Each row is a point on a tangle of strands that fork and nearly touch. The rows are in no order.
(in the rows, 128 means zero)
Points whose rows are less than 170 apart are linked; no others are. Some points are linked to none.
Z231: [144 174 139 112 131 125 102 123  80 115 144 133  76  77  94 122 193 102
 173 144 147 151 205 153  66 164 141 125 170 109 145 166 126 108  77 157
 116  92 224 151 147  87 139 133 133]
Z107: [146 106 156 166 112 117 132  98 127 147 147 154 129  90 127 136 140  87
 106 108 101 145 157 127  71 136 113 117 156 119 190 136 128 158 141 167
 151 123 127 126 114 117 136 112 185]
Z389: [ 68  65 132 132 123 105 156 137  87 179  67 143 123  93 104 105 144  77
  85 120  61  86 173 168  62 135 121 137 125  90 159 112 142 162  71 148
 133 135 158  71  63 143 136 110 192]
Z907: [117 121 111  96 125 117 190 117 114 145 132 123 116 142 129 107 133 111
 164  71 153 135 180 128  82 170 150 149 198 134 168 109 166 115  92 134
 170 106 122 119 115 105 114 127 130]
Z764: [144 125 119 105 155 157 138 183 102 107  97 132 145 121 181 113 102  91
 118 133 133 123  70  94 151 109  78 108  74 130  91 111 100  77 137 184
 165 161  70 128 150 136 156 142 102]
Z838: [135 133 142 159  93 137 105 138 133 132 159 106 147  74  77 109 163  81
 188  90 145 152 197 155  94 137 145 120 163  83 212 165 135 138  73 146
 146  52 168 137 123 101 180 149 149]
Z159: [112  92  75 150 139 137 165 166 132 166 163 160 158 153 134  40  93 141
  76 163 138 116  73  93 184 105 121 110 106 120 150 114 113 155 193  92
 146 171 119 146 127 171  81  87 122]
Z912: [139 126 132 171  53 113 109  67  88 146 165 117 144 122 113 170 159 135
 161  52 146 116 159 129 117 148 130 169 152 107 110 119 145 128  55 205
 154 124  88 156 127 123  80 167 140]
Z807: [ 67  99 107 112  63 103  55 100  82 108 164 156 116 105 114 158 152 117
 130 188  81 104 135 142  85 146 100 138 144 132 150 118 143  62 143 110
 121 198 167 146 138 107 179 183 117]
Z458: [152 133 151 154 119  78 106  80 184 105 149 140 134 123 118 157 137 127
  80 113 157 168 170 147 104 148 146 116 132 154 149 163 127 150 146 113
  86 110 109 154 135 126 136 112 162]
Z482: [126 150 104 109  97 135  96  60  89 190 216 116 112 108  50 150 212 115
 173 100 137 131 154 160 108 154 141 158 156 101 128 130 145 157  81 136
 143 163 152 173 115 111 105 153 180]
Z534: [194  98  69 123 117 134 175  83 180 190 139 140  87 158  95 126 101 139
 110  77 137 136 117 131 168  92 110 125 134 155 152 153 149 187 124 118
 125  87 145 136 132 145 103 111 133]
Z565: [126 110 141 136 118  75 200 100 147 155 143 123 116 144 103  86 160 139
 147 138 145 120 156 126 115 110 104  86 140 147 145 148 135 104 104 106
 117  89 140 146  99 126 149 118 114]
Z413: [129  54 124 139 111  95 134  68 130 162  60 179 109 115 124 153 170 138
  93  58 108  76 130 153  61 194 142 142 135 115 115 110 137 134  94 149
 132 102 118 130  79 127 130  89 171]
Z241: [154 190 134  93 137 144 118  99 134 110 158 131 127 150 109 148 104 127
 164  65 156 139 146 104  69 124 132 134 144 158 135 170 124  94  90 141
 123  88 143 194 170 117 160 110 100]
Z374: [ 60 119 113 117  74 123  77 153  91 142 147 157 154 118 144 110 127 138
 153 167  80 103 124 146 127 128 116 118 124 114 161 115 141  74 158  78
 123 215 170 118 149 112 155 156 100]
Z38: [141 205 159 115 114 117  75  91 132  68 187 100 141 166 100 151 131 153
 186 131 166 137 158 140 117 128 139 137 131 161 159 177 110  88 138  96
 102 145 127 205 148 120 132 171 127]
Z720: [152 135 114 103 116 148 144 117 108 167 160 120  86 133 150 157 165 128
 161 140 103 146 132 108 121 136 126 143 134 109  97  88 156 144 146 186
 178 138 130 103 138  80 100 169 126]
Z663: [118  95 161 166 131  92 176 136 140 141 143 136 126  67 159  83 132 107
 118 205  66 138 170 143  92 118 125 108 154 136 219 155 114 155 169 147
  95 100 133 106 115 136  75 134 121]
Z144: [131 135 148 114 135 114 187 131 134 146 140 142 148 125 113  87 139 120
 117  54 167 113 131 138 109 168 150 160 170 124 145  88 142 139  63 125
 152 125  86 122 113 115 134  96 148]
Z768: [120  78 116 104  98 128 170 108  70 191 137 148 121 125  74 106 182 181
 145 170 129 140 105 175 158  99 122 113 106 110  72  66 152 137 137 106
 139 203 185 137 107  66  97 136 141]
Z296: [147 166 123 143 143 107 140  75 139 101 169  94 110 137  85 136 183 141
 149 100 182 134 203 161 103 129 140  96 136 119 153 191 121 128  94 115
 126  75 192 166 115 114 170 133 153]
Z561: [135 173 153 136 166  93 165 178 156  82  95 102 203 145  64 122 110 161
  93 152 141  65 130 136 140 129 174 118 155 102 113 163 133 123 111 107
  96  58 118 122 130 135 177  87 133]
Z612: [106  93 128 131 113 145 110 123 118 138 138 151 134 109 187 127 116  73
 137 115  56 128 131 120  52 122  99 135 151 119 216 112 121 128 144 146
 157 112 113 130 131 135 140 130 130]
Z831: [142 151 112  99 176 149  51 165 189  68  88 102 143 147 128 180  87 139
 101 133 163 165  83  77 164 112 143 160  82 124  55 140 137 123 125 128
 139 104  99 146 172 145 153 148 124]
Z585: [143 196 133  88 112 157  77 121 157  92 190 109 108 134 116 151 118 119
 139 147 138 157 120 134 115 101 142 127 103 153 145 172 137  75 159 123
 105 163 129 186 159 110 142 175 112]
Z581: [157 116 137 123 158 141  95  79 131 142 103 125 150 124 153 164 101 109
  91 103 111 144 114 103 117 136 143 137 131  99 109 111 113 189 159 144
 165 143  91 117 112 131 125 102 164]
Z930: [147 180 148 138 129 170 101 150  84  98 119 154 142 116  96 130 145  99
 107 158 102 145  86 136 149  96  99 143 128 128  86 122 107 135 140 124
  83 123 152 152 167  91 145 114 148]
Z800: [105  76 160 128 114 108 194 160 106 146 112 149 108  71 157  92 140 111
 120 177  65 151 187 182  85 125 123 113 144 106 183 122 134 127 131 143
  85 122 157  74 139 117 109 146  83]
Z260: [130 115 153 159 151  89 143 110 161 134 134 132 158  89 137  77 134 130
 100 160  92 137 152 130 124 137 142 113 139 163 188 137 107 179 166 101
  93 151 111 108 118 127  86 109 149]
Z592: [ 89  75  99 128  87 101  71 108 146 144 108 140 131 177 195 149  99 140
 142 173 132 155 107  82 185 164 108 116  93 143 137 118  94  74 180 126
 191 177  62 110 122 161 111 143  88]
Z655: [ 98  75 142 144 128 105 147 119  83 164  91 144 155 103  83  99 155 131
  83 155 102 105 138 170  91 130 132 144 148  69 112  85 138 179  97 137
 161 162 146  89  72 109 135 115 172]
Z850: [ 91  75 114 153 105 100 120 145 167 150  75 154 142 169 189 135 114 157
 152 168 136 135 125 106 127 169  85  92 123 134 156 130  99  92 179 108
 184 121  87  90 103 161 127 129 103]
Z715: [121 114 122 137 132 121 157 164 155 115  67 141 142 143 170 110  67 145
 110 112 141  86 100 113 137 129 112 102  93 169 127 145 116  71 132 134
 133 104  95 126 150 153 156  94  84]
Z313: [150 192 159 112 150 142 149 133 125  84 110 139 132 172 105 159 120 160
 146 102 184 104 139 121 106 125 143 137 114 172 104 172 100 101  92 110
 100  99 149 174 147 129 149  89 125]
Z744: [173 232 162 153 146 155 115 139 152  96 149 118 127 107 102 160 124 122
 115 133 171 136 141 154 123 130 129 115 142 138 144 191  88 166 117 112
  92  34 123 115 135 125 143  97 161]
Z644: [ 93 101 118 117  97 163  85 174 120 117 184 128 124 103 154 133 128 115
 153 200  68 140  91 165 143 110 119 122 128 114 168 111 148  87 191  64
  78 183 158  72 143 109 138 181  67]
Z741: [110 100 147 109  97 108 154 181 110 112 121 133 115 103 148 104 136  90
 142 164 114 130 151 179  98 116 147 135 170 106 153  92 141 106  95 114
 101 168 159  53 141  91 166 158  92]
Z757: [118 163 135 111 156 118  91 186 177  79  84  95 150 170  95 126 110 180
 133 157 150 126  89 150 161 114 128 116 103 126 108 159 138 110 135  70
  80 126 137 142 148 131 165 138 123]
Z894: [132 145 141 108 151 136 112 175 125 100  93 105  99 142 182 160 124 123
 139 149 108 129 135 124 122 132 127 108 116 122 105 114 142  92 147 124
 121 137 150  91 153 105 143 161 111]
Z898: [125  73  99 134 170 158 186 160 120 193 154 138 135 150 127  58 125 113
  71 164 122 120  53 100 187 111 118 149 127  99 119  62 136 185 159 157
 149 132 108 153 124 161  80  72 132]
Z242: [143 117  97 136 117 121 110  74 161 108 150  95 142 176 127 175 144 152
 135  53 206 125 205 140 101 120 160 104 101 127 119 178 126 165 109 132
 115  81 156 159 136 109 141 141 155]
Z774: [128 123 144 131 111 135 146 148 162 147 106 141 116 100  88  93 160 144
 116 118 135 135 163 150 126 133 171 143 145 114 108 103 170 132  86 160
  74  90 142 126 149  89 143  89 116]
Z346: [128 148 134 115 154 124 191 161 177 130 145 133 103 124 167 132 114  91
 120 107 115 131 131 110 100 109 108 119 128 124 184 167 149 107 133 147
 133  80 130 139 144 143 143 127 114]
Z701: [ 79  80 102 107 104 136 130 129 133 183 186 132 137 147 124  88 167 128
 141 117 119 139  99 130 109 104 132 143 133  80 171  71 176 165 147 142
 149 189 127 160 104 139  95 146 179]
Z937: [113 144 139 107 143 119 181 131  79 148 136 139  78  88  64  97 202 122
 134 134 125 134 192 143  93 151 144 135 177 130 131 126 151 102  69 130
 118  93 206 159 131  89 142  87 140]
Z548: [102  95  98 121 139 157  87 183 118 109 158 111 111 108 173 100 104 106
 100 208  82 162  82 116 177 100 124 118 119 123 133 112 141  98 211 103
  96 188 129  82 124 137 119 174  72]
Z248: [104 104  85 132 129 132  80 129 133 154 111 131 173 162 165  97  97 135
 155 153 136 123  73  81 179 130  78 115  86 130 105 126  89 105 170 114
 178 189  76 140 123 189  97 140 111]
Z853: [147 162 144 158 119 134 105  93 114 121 165 153 140 118 112 158 140 106
 113  53 149 108 139 115  89 156 134 150 147 128 124 115 134 128  88 140
 124  97 138 200 139 123 137 104 142]
Z933: [132 152 125  78 113 108 104 123 117 120  72 138 126 176 153 185  98 147
 172  87 160 151  87 107 137 155 128 162 120 144  63  98 137 100  94 111
 153 152  86 126 138 138 121 116 138]
Z64: [115  89 119 132 121 115 144  84 119 139  94 146 131 150 115 129 178 180
 125  72 153  90 110 153 105 193 147 139 125 104  76  69 139 151 101 117
 133 154 137 126  80 130 111 109 153]
Z787: [158 155  82 141 124 176 114 106 175 122 150 144 117 136 138 149  64 140
 122  67 139 155 110  95 164  97 145 146  99 159 117 142 108 173 133 138
 157 118 111 146 168 144 112 174 111]
Z57: [109 160 124 108 150 168 100 181  82 126 163 138 164  90  98  88 142 134
 114 169  86 112  77 127 157 105 113 148 124 122 112  81 124 148 151  98
  90 175 144 141 181 100 138 103 143]
Z316: [162 163 171 120 108 100 200 104 132 145 144 129 133  97  70 123 140 123
 132 137 138 119 150 123 121 119 133  99 146 133 137 174 124 135 100 142
 115  67 135 110  98 105 146  73 157]
Z66: [158  88  90  99 123 157 137  99 106 153  96 131  88 129 135 146 130 141
 138 161 104 143  72 108 146 138 133 140 131 118  78  90 138 154 164 172
 165 164 135  96 126 104  73 143 116]
Z976: [ 83  86  95 112 112 137  76  85 123 182 120 163 132 125 191 152 162 131
 144 118  81  89  93 104  92 170  92 135 105 108 135  88 109 141 158  94
 190 190 108 133  99 156 106 113 157]
Z593: [102 108  80 136  98 123 102  91 127 154 159  98 153 118  96 115 169  86
 184  52 118 129 202 155  82 149 128 141 157  95 172 135 151 120  56 154
 171  90 177 164 138 124 156 176 131]
Z28: [114 164 128  95 121 116 116 109 105  91 108 157 113 163 120 154 135 147
 161 111 149 102 134 126  88 145 145 129 114 159  91 142 130  70 121  90
 111 178 150 192 155 135 152 109 138]
Z380: [130 204 168 103 163 135 122 159 156  78 100 112 125 154  95 157 143 177
 142 149 172  96 104 165 136 100 118 100 105 173 134 174 111  93  96  96
  55  90 153 165 174 129 163 107 131]
Z590: [122 175 163 117 105 116  87 152 137  78 145 128  89 100  81 154 197 118
 119 164 160 157 189 172  89 149 155 135 165  97 135 156 144 102  92 143
  72 113 179 158 142 107 154 152 140]
Z641: [155 184 159 115 107 135 137 169 132  93 161 110 113  83 117 139 134 133
 154 158 147 140 146 180 124 123 129 142 190 117 177 139 130 108  99 139
  93  86 140  78 153  81 172 148  90]
Z32: [155 169 127  97 149 123  84 177 121  56 105  90 138 133 154 201  96 127
 148 131 138 146  98 100 153 110 136 129 105 106  57 142 146  81 127 147
 143 140  96 113 171 118 164 168 116]
Z906: [191 171 164 160 125 122 177 125 143 128 150 122 136 114  85 172  93 133
 127  92 170 123 151 114 140 109 152 110 140 153 123 197 108 174 122 128
 133  50 126 104 103 129 120  76 169]
Z477: [153 153 140 138 126 113  93  54 130 100 136 117 170 166 116 164 140 151
 161  95 176 126 149 133 131 145 152 130 109 147  83 140 112 154 117 107
 139 173  88 127  99 153  93 132 146]
Z679: [ 70 176 148  75 111 118  78 112 102  88 109 145 154 125 119 138 148 121
 160 141 102 119 130 106  64 148 131 135 123 127 111 115 115  84 126  96
 146 211 135 166 141 130 146 139 169]
Z783: [ 93 118 105 104 135 148 166 154  86 174 117 146 132 121 142  74 139 113
 135 109 102  91 136 147 101 153 124 159 101 118 108  65 140  93 106 148
 148 193 122 118 146 102 114 125 114]
Z619: [142  89 116 110 133  94 114 130 178 114 101 125 116 203 107 141  44 162
 126 182 138 158  89 113 160  98 110  93  98 168 138 161 130 126 195  77
 138 153 122 117 111 136 168 116 146]
Z703: [143 156 138 100 127 127 107 133 173 101 162 151 137 107 136 122  70 113
  88 131 117 126  96 117 119  99 128 126  96 162 141 144 132  90 163 101
  73 173 126 161 175 119 150 113 101]
Z872: [121 117  95 118  77 123  71  91 105 170 212 101 116 100  79 143 178  74
 156  94  98 147 161 140  98 127 133 148 141  88 137 156 172 117  74 180
 141 155 167 179 117 114 143 175 139]
Z569: [118 116 138 112 114 117  69 144 118 120 122 113 122 134 195 129 105  96
  85 165 142 163 113 150 183 112  82 111  77 142 113 132 110  91 173 111
 117 181 103 136 142 127 133 154 121]
Z958: [149 138 130 113 171 117 113 144  75 124  76 117 159 135 151 152 125 142
  93  72 149  83 120 147 141 182 128 144 118 121  47 110 110 145  94 121
 143 139  96  83 124 138 129  95 147]
Z632: [167 211 180 145 148 161  93 163  84 100 134 138 126 110  88 146 132 105
  94 154 163 147 127 149 151 127 127 129 117 117  77 158  79 173 135 126
  98  96 126 122 135 110 145 107 157]
Z13: [145 123 121 136 162  95 180 129 149 155 120 104 132 152 126 115  78 121
  92 186 107 123 123 134 183  92  77  90 106 155 136 180 105 161 175 107
 136  89 113  85  83 143 120 129 128]
Z982: [132 141 150 167 141  88 141  91 114 108 121 111  96  99 156 149 161 140
  97 143 145 112 196 154  96 143  99 112 115 145 114 163 123 125 136 141
 117  98 169 107 118 106 137 151 120]
Z685: [151 153 148 135 143 122 142 160 103  82 108 118 165 132 134 126  99 174
 107  69 221 107 101 104 153 115 139 149 132 148  83 132 105 122  64 149
 113  78  83 116 134 137 132 107 124]
Z809: [162 148 147 136 131 106 157  96  85 101 126 122  85 145 144 167 148 179
 147 135 182 125 193 124 109 156 137 138 150 165  97 132 121 126 119 152
 131 107 142 110 123 107 120 131 120]
Z997: [105 182  79 147 140 152  96 123 142 101  96 113  73 155 159  97  98 172
 193 167 121 169 136  98 204 119 134 119  94 182 133 153 101 103 149 124
 125 139 113 121 141 181  77 203  79]
Z143: [128 118 132 135 131 133  71 115 166  98  80 154 128 113 156 135  63 115
  94 112 104 181 105  73 146 146 146 139 137 167 149 125  98 114 164 109
 135 116  84 145 166 159 119 128 113]
Z855: [145 131 149 132 155 102 181 154  96 122 100 125 157 145  92  80 132 143
 119 181 120 113  98 124 175 113 108 104 119 139  90 117 123 116 135  95
 114 142 130 132 122 105 142  95 124]
Z637: [155 104 113 172 169 133 188 101 178 158 165 151 101 105 115  87 142 132
  97 113 128 108 119  92 159 141 150 133 116 146 119 101 116 188 136 161
 105 113 115 132 105 154  73  77 145]
Z43: [138 101  61 156  93 147  85  77 150 138 111 126 120 161 146 171  52 150
 120  89 132 171 112  96 199 113 132 153  75 177 129 148 116 119 139 138
 163 135  79 144 143 168  89 188  99]
Z529: [132  88  80 133 108 152 128 101  91 170  69 163 116 169 146 142 112 154
 159 101 100 119  64  92 128 163 116 147 144 135 101  88 117 113 140 143
 185 143  85 117 122 136  73 124 104]
Z256: [143 199 137 140 112 142  96  82 118 112 213 106 123 155  78 144 160 114
 196 103 154 171 153 116 142 101 142 152 139 146 145 145 120 145 125  95
 121 118 145 202 121 119  89 125 143]
Z244: [ 80 115 156 134 112 113 116 136  54 120  88 159 128  72  60 109 183 110
 100 191 115 140 138 164  89 119 116 141 132  94  95 103 127 128  86 136
 125 183 177 115  86  94 147 155 168]
Z603: [163 125 148 148 137 150 179  70 102 119 143 116  82 151 108 126 180 133
 155  37 163  95 167 120 117 164 147 107 134 164 121 120 108 168  98 132
 102  94 186 169  93 147  81  51 117]
Z304: [147 106 125 152 169 178 113 177 149 112  73 107 148 127 156  94  65 101
  88 143  92 140 106  96 171  69 139 103  98 110 124 158 112 159 167 139
 128 112 105 114 148 178 129 130  98]
Z39: [129 136 137 134 109 137 137 103 144 116 166  85 106 156 132 130 144 189
 196 171 142 150 165 122 137 118 132 118 122 165 113 128 131  99 162 141
 140 150 126 123 121  86 113 193  84]
Z65: [159 130  94  99 169 143  55 164 117  75 141  66 154 146 132 175  91 123
 129 186 108 153  70  82 203 110 131 128 119 127  53 136 138  92 162 146
 172 167  82 131 144 127 169 180 105]
Z294: [ 83 122 129 105  81 163  55 122  80 128 214 100 152  95 170 124 121  93
 108 156  78 141  83 106 139  94 123 116  74 108 115 114 158 137 182 162
 137 207  88 151 121 126 107 176 148]
Z179: [114 148  58 170 134 153  99  75 132 117 133 126  89 175 130 145  50 177
 185 112 120 155 109  90 221 118 140 134  85 194 114 139  76 134 121 127
 149 161  87 142 120 209  81 198  78]
Z842: [140  87 129  91  90 160 133  93 125 120 116 134 130 124 186 174  94  83
 129 122  83 119 101 105  84 121 109 116 129 132 150 130 120 102 162 146
 173 121 105  81 127 135 183 131 106]
Z418: [140 119 119 179  87 147 141  71  97 141 136 130 128 136 157 141 158 151
 156  92 152 110 188 133 117 153 149 142 152 132 120 109 129 122 109 179
 139  99 131 142 131  94  96 167  95]
Z198: [ 92 125 129  93 140 139 195 167  84 152 126 138  96  56  46  83 180  77
 141  98  98 113 167 145  81 146 138 135 168 117 175 140 188  94  34 138
 110  58 192 154 115 116 157  79 155]
Z408: [157 193 143 125 133 163 146 169 148 141 158 108  97  90 138 116 132  99
 172 123 153 169 123 109 148 125 121 152 177 129 173 113 127 126 101 142
 137  72 108  83 150 112 128 140 106]
Z95: [126  91 117 149 148 154 170 182 170 149  99 126 146 125 133  67  61 105
  89 164  71 156 113 106 166  55 157  97 110 132 171 158 131 160 192 120
 100 115 123  92 126 167 100 103 100]
Z391: [156 181 158 119 146 121 107 148 100  99  89 130 148 115 148 176  99 123
  83  81 211 112 129 120 125 155 145 133 136 122  66 149 109 129  82 157
 117  95  77 105 136 124 154 100 172]
Z558: [104 138 183 172 191 133 152 170  64 122 101 120 139 110 117  82 179 109
 112 153 115 119 146 136 148 125 134 138 136  72 117  85 133 184 121 105
 132 126 159 123 111 117  88  96 147]
Z541: [127 121 140 112 145 114 116 126 121 101  77 111 147 141 167 115 132 118
 157 157 139 145  68  84 156 143  82 101  96 145  72 116  93  88 130 139
 162 170  71 117 115 147 142 142 116]
Z822: [135 157 150  71  99 139  58 148 142  68 112 109 131 113 151 202  96 111
 141 120 150 127 112 176 100 110 128 143 154 130 167 171 110  81 117 106
  84  99 112 104 182 132 189 159 102]
Z823: [124 146 158 162 171 164 128 173  78 129 101  95 148 143 118  81 155 108
 151 133 152 162 121 119 198  99 117 154 141 102 105  76 120 169 114  90
 128 137 133 134 135 155  80 102 124]
Z431: [149 148 144 104 133 131 149 147 172  84 134 115 116 123 153 160  80 126
 137  70 166 119 134 106  81 110 120 118 138 158 163 186 148  91  96 150
 120  33 128 142 159 135 182 133 102]
Z69: [ 99 132 116 128 110  90 101 132 157 112  67 135 130 146 176 164 125 195
 157 115 137  91 160 138  93 186 121 117 171 149 152 138 125  92 117  97
 116  87 129  86 140 135 156 139 104]
Z755: [ 79  52  90 130 128 112 157 114 113 166  59 159  86 127 104 121 156 113
 105  99  80  76 158 151  49 171 115 138 142 108 138 120 158 119  76 141
 163 124 174 103  65 131 141 122 149]
Z821: [117  91 141 153  89 128 124 131 116 122 194 115 121  79  90 102 169  77
 132 142  95 148 196 171  92 115 127 124 171  94 231 141 156 124 119 152
 118  95 182 127 128 114 170 160 137]
Z496: [113 102  92 130 135 128 134 125 162 184 167 133  85 124 196 109 165 142
 133 157 108 134 162 144 122 147 117 144 102 130 116  96 145 142 150 161
 142 154 125  98 140 110  93 178 105]
Z762: [111  68 106 149 138  87 173 162 157 220 128 184 131 107 131  83 119 135
  82 164  60 100  85 119 129 132  93 143 102 138 148 104 149 152 143 161
  88 142 104 128 115 166  68  53 122]
Z638: [146 150 123 109  99 130 127  74  86 143 194 120 127 156  59 145 194 128
 192  93 171 136 171 135 119 139 154 145 169 123 120 126 126 154  99  97
 122 140 199 194 116 120 100 118 154]
Z848: [ 96  93 151 113  79 122 107 149 117 104 151 130 122 113 152 128 111  61
 110 160 121 194 117 137 120  77 128 121 153  81 179 108 160 119 168 135
 108 182 124 118 126 141 151 158 129]
Z572: [205 164 151 197 154 111 177  93 134 107 171 121 157 118  84 168 133 140
  87 123 170  94 132 116 165 163 134 134 135 140  95 164  99 181 128 146
 111  58 113 103  88 148 119  60 169]
Z758: [107  74 107 122 161 133 134  98 125 182 109 137 134 131 177 132 125 116
  97  93 110  91  84 135 102 168 122 148 126  87 139  99 110 173 157 122
 189 174  90 116  96 156  95  86 191]
Z403: [135 151 125 141 141 161 178 137 130 139 142 114 115 131 153 136 137 131
 195  73 144 137 158 107 108 140 126 132 187 141 185 132 127 139 101 144
 164  26 134  88 133 103 122 130 122]
Z524: [142 167 160 107 135 118 172 147 111 115 128 122 164 145  91 110 123 147
 150  75 220 122 126 128 142 137 149 147 163 131 113 107 124 131  46 115
 129  58  88 117 119 108 146  90 153]
Z488: [107  80 117 166 130  69 149 108 176 127  67 136 134 179 167 152 109 190
 151 135 133 101 167 124 106 158 123  90 134 144 147 145 124 128 153  91
 152 105 119  82  99 153 142 124 125]
Z342: [119 117 185 100  96 127 125 172 113 123 159 136 132  91 121  88 126  85
 111 164 125 174 106 155 116  97 132 120 156 120 168 119 132 120 118 132
  64 166 125  92 132 105 151 130 118]
Z400: [106 118 132  99  82  89  65 141 163  98  84 132 145 139 149 192  98 142
 129 125 144 108 129 165 105 157 128 108 133 138 146 150 112  65 111  81
 106  96 117  97 159 145 214 143  99]
Z140: [ 97  69 122 103  75 146 124 114 136 145 188 116 128 116 145 131 126  62
 108 120 115 163 108 126  87  76 131 119 119  63 172 101 174 167 160 160
 148 181 117 124  96 120 132 163 161]
Z337: [ 90 134 121 106 106 129 102  97  91 154 126 128 154 144 136 143 152 140
 160 119 100 110 105 121 114 147 119 136 133 105 108 104 124 116 132  98
 180 213 121 143 100 122 114 141 168]
Z947: [103 100  95 163 122 149 137 159 122 188 139 167 169 142 129  71 109 165
 115 141 126 100 102 120 159 131 152 137 106  89 119  69 129 133 173  98
 145 205 146 152 147 127  95  95 107]
Z90: [173 117 119  90 105 116 156  99 190 150 106 138 113 173  82 132  75 149
 116 137 128 166  81 112 144  75 133  91 111 178 118 168 130 157 154  93
 117 152 127 112  90 130 143  99 153]
Z114: [128  90 137 152 144 105 151 144 154 148 119 125 189 129 115  63 100 142
  89 190  74 119 146 145 165  97 153  95 125 110 157 123 143 155 179  97
 111 141 125 108 110 139  94  94 131]
Z494: [ 98 153 120 123 135 163  48 141 101 117 176 118 181 106 134  97 129 123
 107 161  88 127  72 100 167  97 106 139 100 112  93  89 126 121 176 114
 132 197 112 171 149 138  97 139 134]
Z106: [120 107  96 131 170 153 177 154 148 158 142 149  93 113 173  79 143 151
 115 192 100 149 126 116 161 113 112 120 102 147 118 100 117 137 177 135
 130 148 149 103 136 114  83 120 106]
Z281: [137  93 126 107  93 165  82 104 133 108 101  94 148 152 188 205  76 132
 129  94 132 131 139  96 129 109 116 119 108 137 102 157 127 117 151 155
 163  83  92  86 131 129 166 150 116]
Z172: [184 135  81 111 126 165 160 114 166 145 123 125  71 156 117 148  68 150
 127  66 180 166  91 112 172  89 154 131 104 159 102 152 137 182 106 155
 126  87 128 116 133 136 118 146 119]
Z604: [130  96 155 135 114 114 177  98  96 166 115 151 117 117 121 106 151 133
 108 133 103 118 147 147  84 111 138 130 147 116 132 109 135 172 137 145
 149 122 155 116  92 103 101 109 143]
Z314: [140 120 135 179  86 114 121  95 130 148 182 131 128 128 131 160 138 110
  99  52 169 143 114 145 129 133 121 159 127 101 129 107 145 158 109 175
 151 121 101 190 140 116 117 131 151]
Z236: [146 191 168 175 183  67 178 138 165  81 123  91 169 139  85 172 131 151
 100 141 152  63 154 117 148 150 150 126 138 128  94 178 123 150 122 110
  93  21 115 112 101 167 139  77 164]
Z409: [142 102  92 114 182 149  70 190 104  94 122  83 134 133 164 115 104  91
 105 217  89 160  75 110 198 105 107 116 120 105 107 113 135 112 198 122
 164 182  95 111 136 137 131 192 101]
Z426: [ 83 150 156 135 139 122  86 156 132  90  91 131 109  73  78 136 195 123
  83 192 127 119 169 197  88 136 139 140 116  88 120 125 128 111  84 128
  82 145 185 123 116 109 163 165 154]
Z775: [140 114 112 178 151  73 184 117 189 117  96 129 131 150 129 151 105 153
 113 159 102  93 139 103 148 134 108  97 117 141 130 156 135 143 174 102
 129  69 121 112  92 158 135 116 127]
Z142: [153  99 151 141 162 170  67 156 130 132 126 117 142  92 155 108  90  79
  84 128  88 163 110 123 146 103 131 127 109  89 127 121 112 186 161 149
 118 133  94  96 146 143 137 123 139]
Z993: [127  98  94 123 103 145 167  79 106 139  89 133 123 169 117 165 164 167
 181  95 137  81  85 119 120 173 121 150 130 113  61  71 131 108 103 155
 168 148 109 131  80 114  81 129 118]
Z59: [174 140 135 115 156 102 161  67 109 104 162  97 103 175 104 130 158 156
 193  67 181 109 188 122  98 153 138 104 159 171 133 171 112 130 104 113
 120  77 199 164 108 141 128  90 123]
Z710: [162 106 154 154 158 141 209  86 129 139 127 132  96 106 138  98 151 134
 127  92 147 114 181 115 119 139 159 108 100 178 103 127 102 152 129 153
 107 108 149 134  99 129  61  71 119]
Z270: [127  88 115 145 170 158 187 106 149 164 180 141 108 124 142  64 156 135
  88 121 136  95  42  87 166 134 128 137  95 133 135  65 121 206 161 142
 137 150 124 161  91 179  52  89 151]
Z317: [ 82 139 164 171 163 133 122 145 112 116  95 123  98 107 115 116 208 135
 140 147 116 105 189 171  99 152 132 143 138  78 105  90 127 157 115  98
 113 116 180 127 114 111 136 135 139]
Z30: [113 134 140 108 155 115 217 185 133 116  85 131 112 110 154 132  65 100
 117 119  82  76 101 104 113 125 100 123 122 153 164 164 133  62 122 154
 117  81  97 120 139 145 148  92  94]
Z53: [116 147 133 131 122  91  86 130 152 109 133 108  94 116 188 155 157 128
 127 145 128 141 173 186 108 131 114 111 123 135 156 148 133  98 138 124
 106 120 161 116 147 109 148 177 112]
Z978: [161 141 125  96 130 142  62 128 182  83 135 136 125 146 124 165  57 121
  63 131 146 170  80 111 165  96 134 144  79 147  77 140 130 116 149 114
 106 138 116 178 166 145 167 137 115]
Z731: [ 65 100 123 145 107 151 108 168 135 182 164 136 150 147 128  70 151 136
 140 140 121 139 111 138 158 102 121 154 115  90 155  70 151 133 142 109
 122 177 118 147 131 125  86 136 116]
Z689: [115 149  91 125 136 176 146 133 132 130 122 146  93 141 147  69  97 139
 164 181  93 149 119 103 158  92 125 115 126 182 145 122  95 122 162 124
 141 143 125 101 142 138 104 151  67]
Z269: [100 151 104 114 153 134 153 169  91 166 127 126 145 131 188 158 119 107
 142 111 104 108 118 134 154 137 127 159  95 101  92  84 147 104 116 164
 169 213 104 127 182 116 111 172 118]
Z117: [126 135 148 148 139 102 106 171 199 115  72 107 175 160  99 111 137 183
 131 137 124 102 123 132 146 139 155 113 153 104 117 149 140 130 118  75
  98  77 131 115 121 141 157  99 113]
Z237: [148 172 162 121 138 128  94 178 147  98 144 103 142 102 138 147 119 114
 114 145 118 134  87 195 143 117 110 146 173 108 191 146 120 120 122  87
  70  96 127  81 167 127 164 153 103]
Z127: [161 129  94 123 130  98 168  93 197 170 145 164  87 132  72 114 103 138
 108 143  94 143 106 100 161  96 110 100 131 204 140 157 127 161 135  94
  77 105 142 145 106 140 105 102 127]
Z295: [146  96 134 121 140 130 163 142 130 102  66 145 134 143 168 110  74 121
  74  90 162 111  75  90 158 111 122 118  89 135  82 124 130  96 118 174
 158 134  81 158 153 140 141 113 114]
Z216: [111 116 127 126 149 125 103 171  83 141  66 141 175 113 121  93 114 127
 108 118 113  79 117 147 125 177 149 140 119 104  77  80 132 102  97 123
 127 186 109 103 152 114 139 100 110]

A fork is a point with three links. Follow the links from the first point to the second and name the forks in between, in order.
Z534 / Z198 -> Z655 > Z426
Z775 / Z117 -> Z488 > Z241 > Z313
Z757 / Z850 -> Z313 > Z241
Z638 / Z572 -> Z32 > Z241 > Z313

A fork is a point with three links, a tip a point with one. Leave the first point through the second and follow the links. Name the first fork or tip that comes.
Z408 / Z403 -> Z269
Z838 / Z593 -> Z32
Z64 / Z993 -> Z619
Z140 / Z701 -> Z242
Z106 / Z496 -> Z655
Z95 / Z304 -> Z313

Follow the links from the first point to the second, and from the first to the third. Name the last point that the two ways share.
Z57 / Z701 / Z822 -> Z313
Z316 / Z400 / Z337 -> Z313
Z13 / Z391 / Z638 -> Z488
Z482 / Z807 / Z337 -> Z32
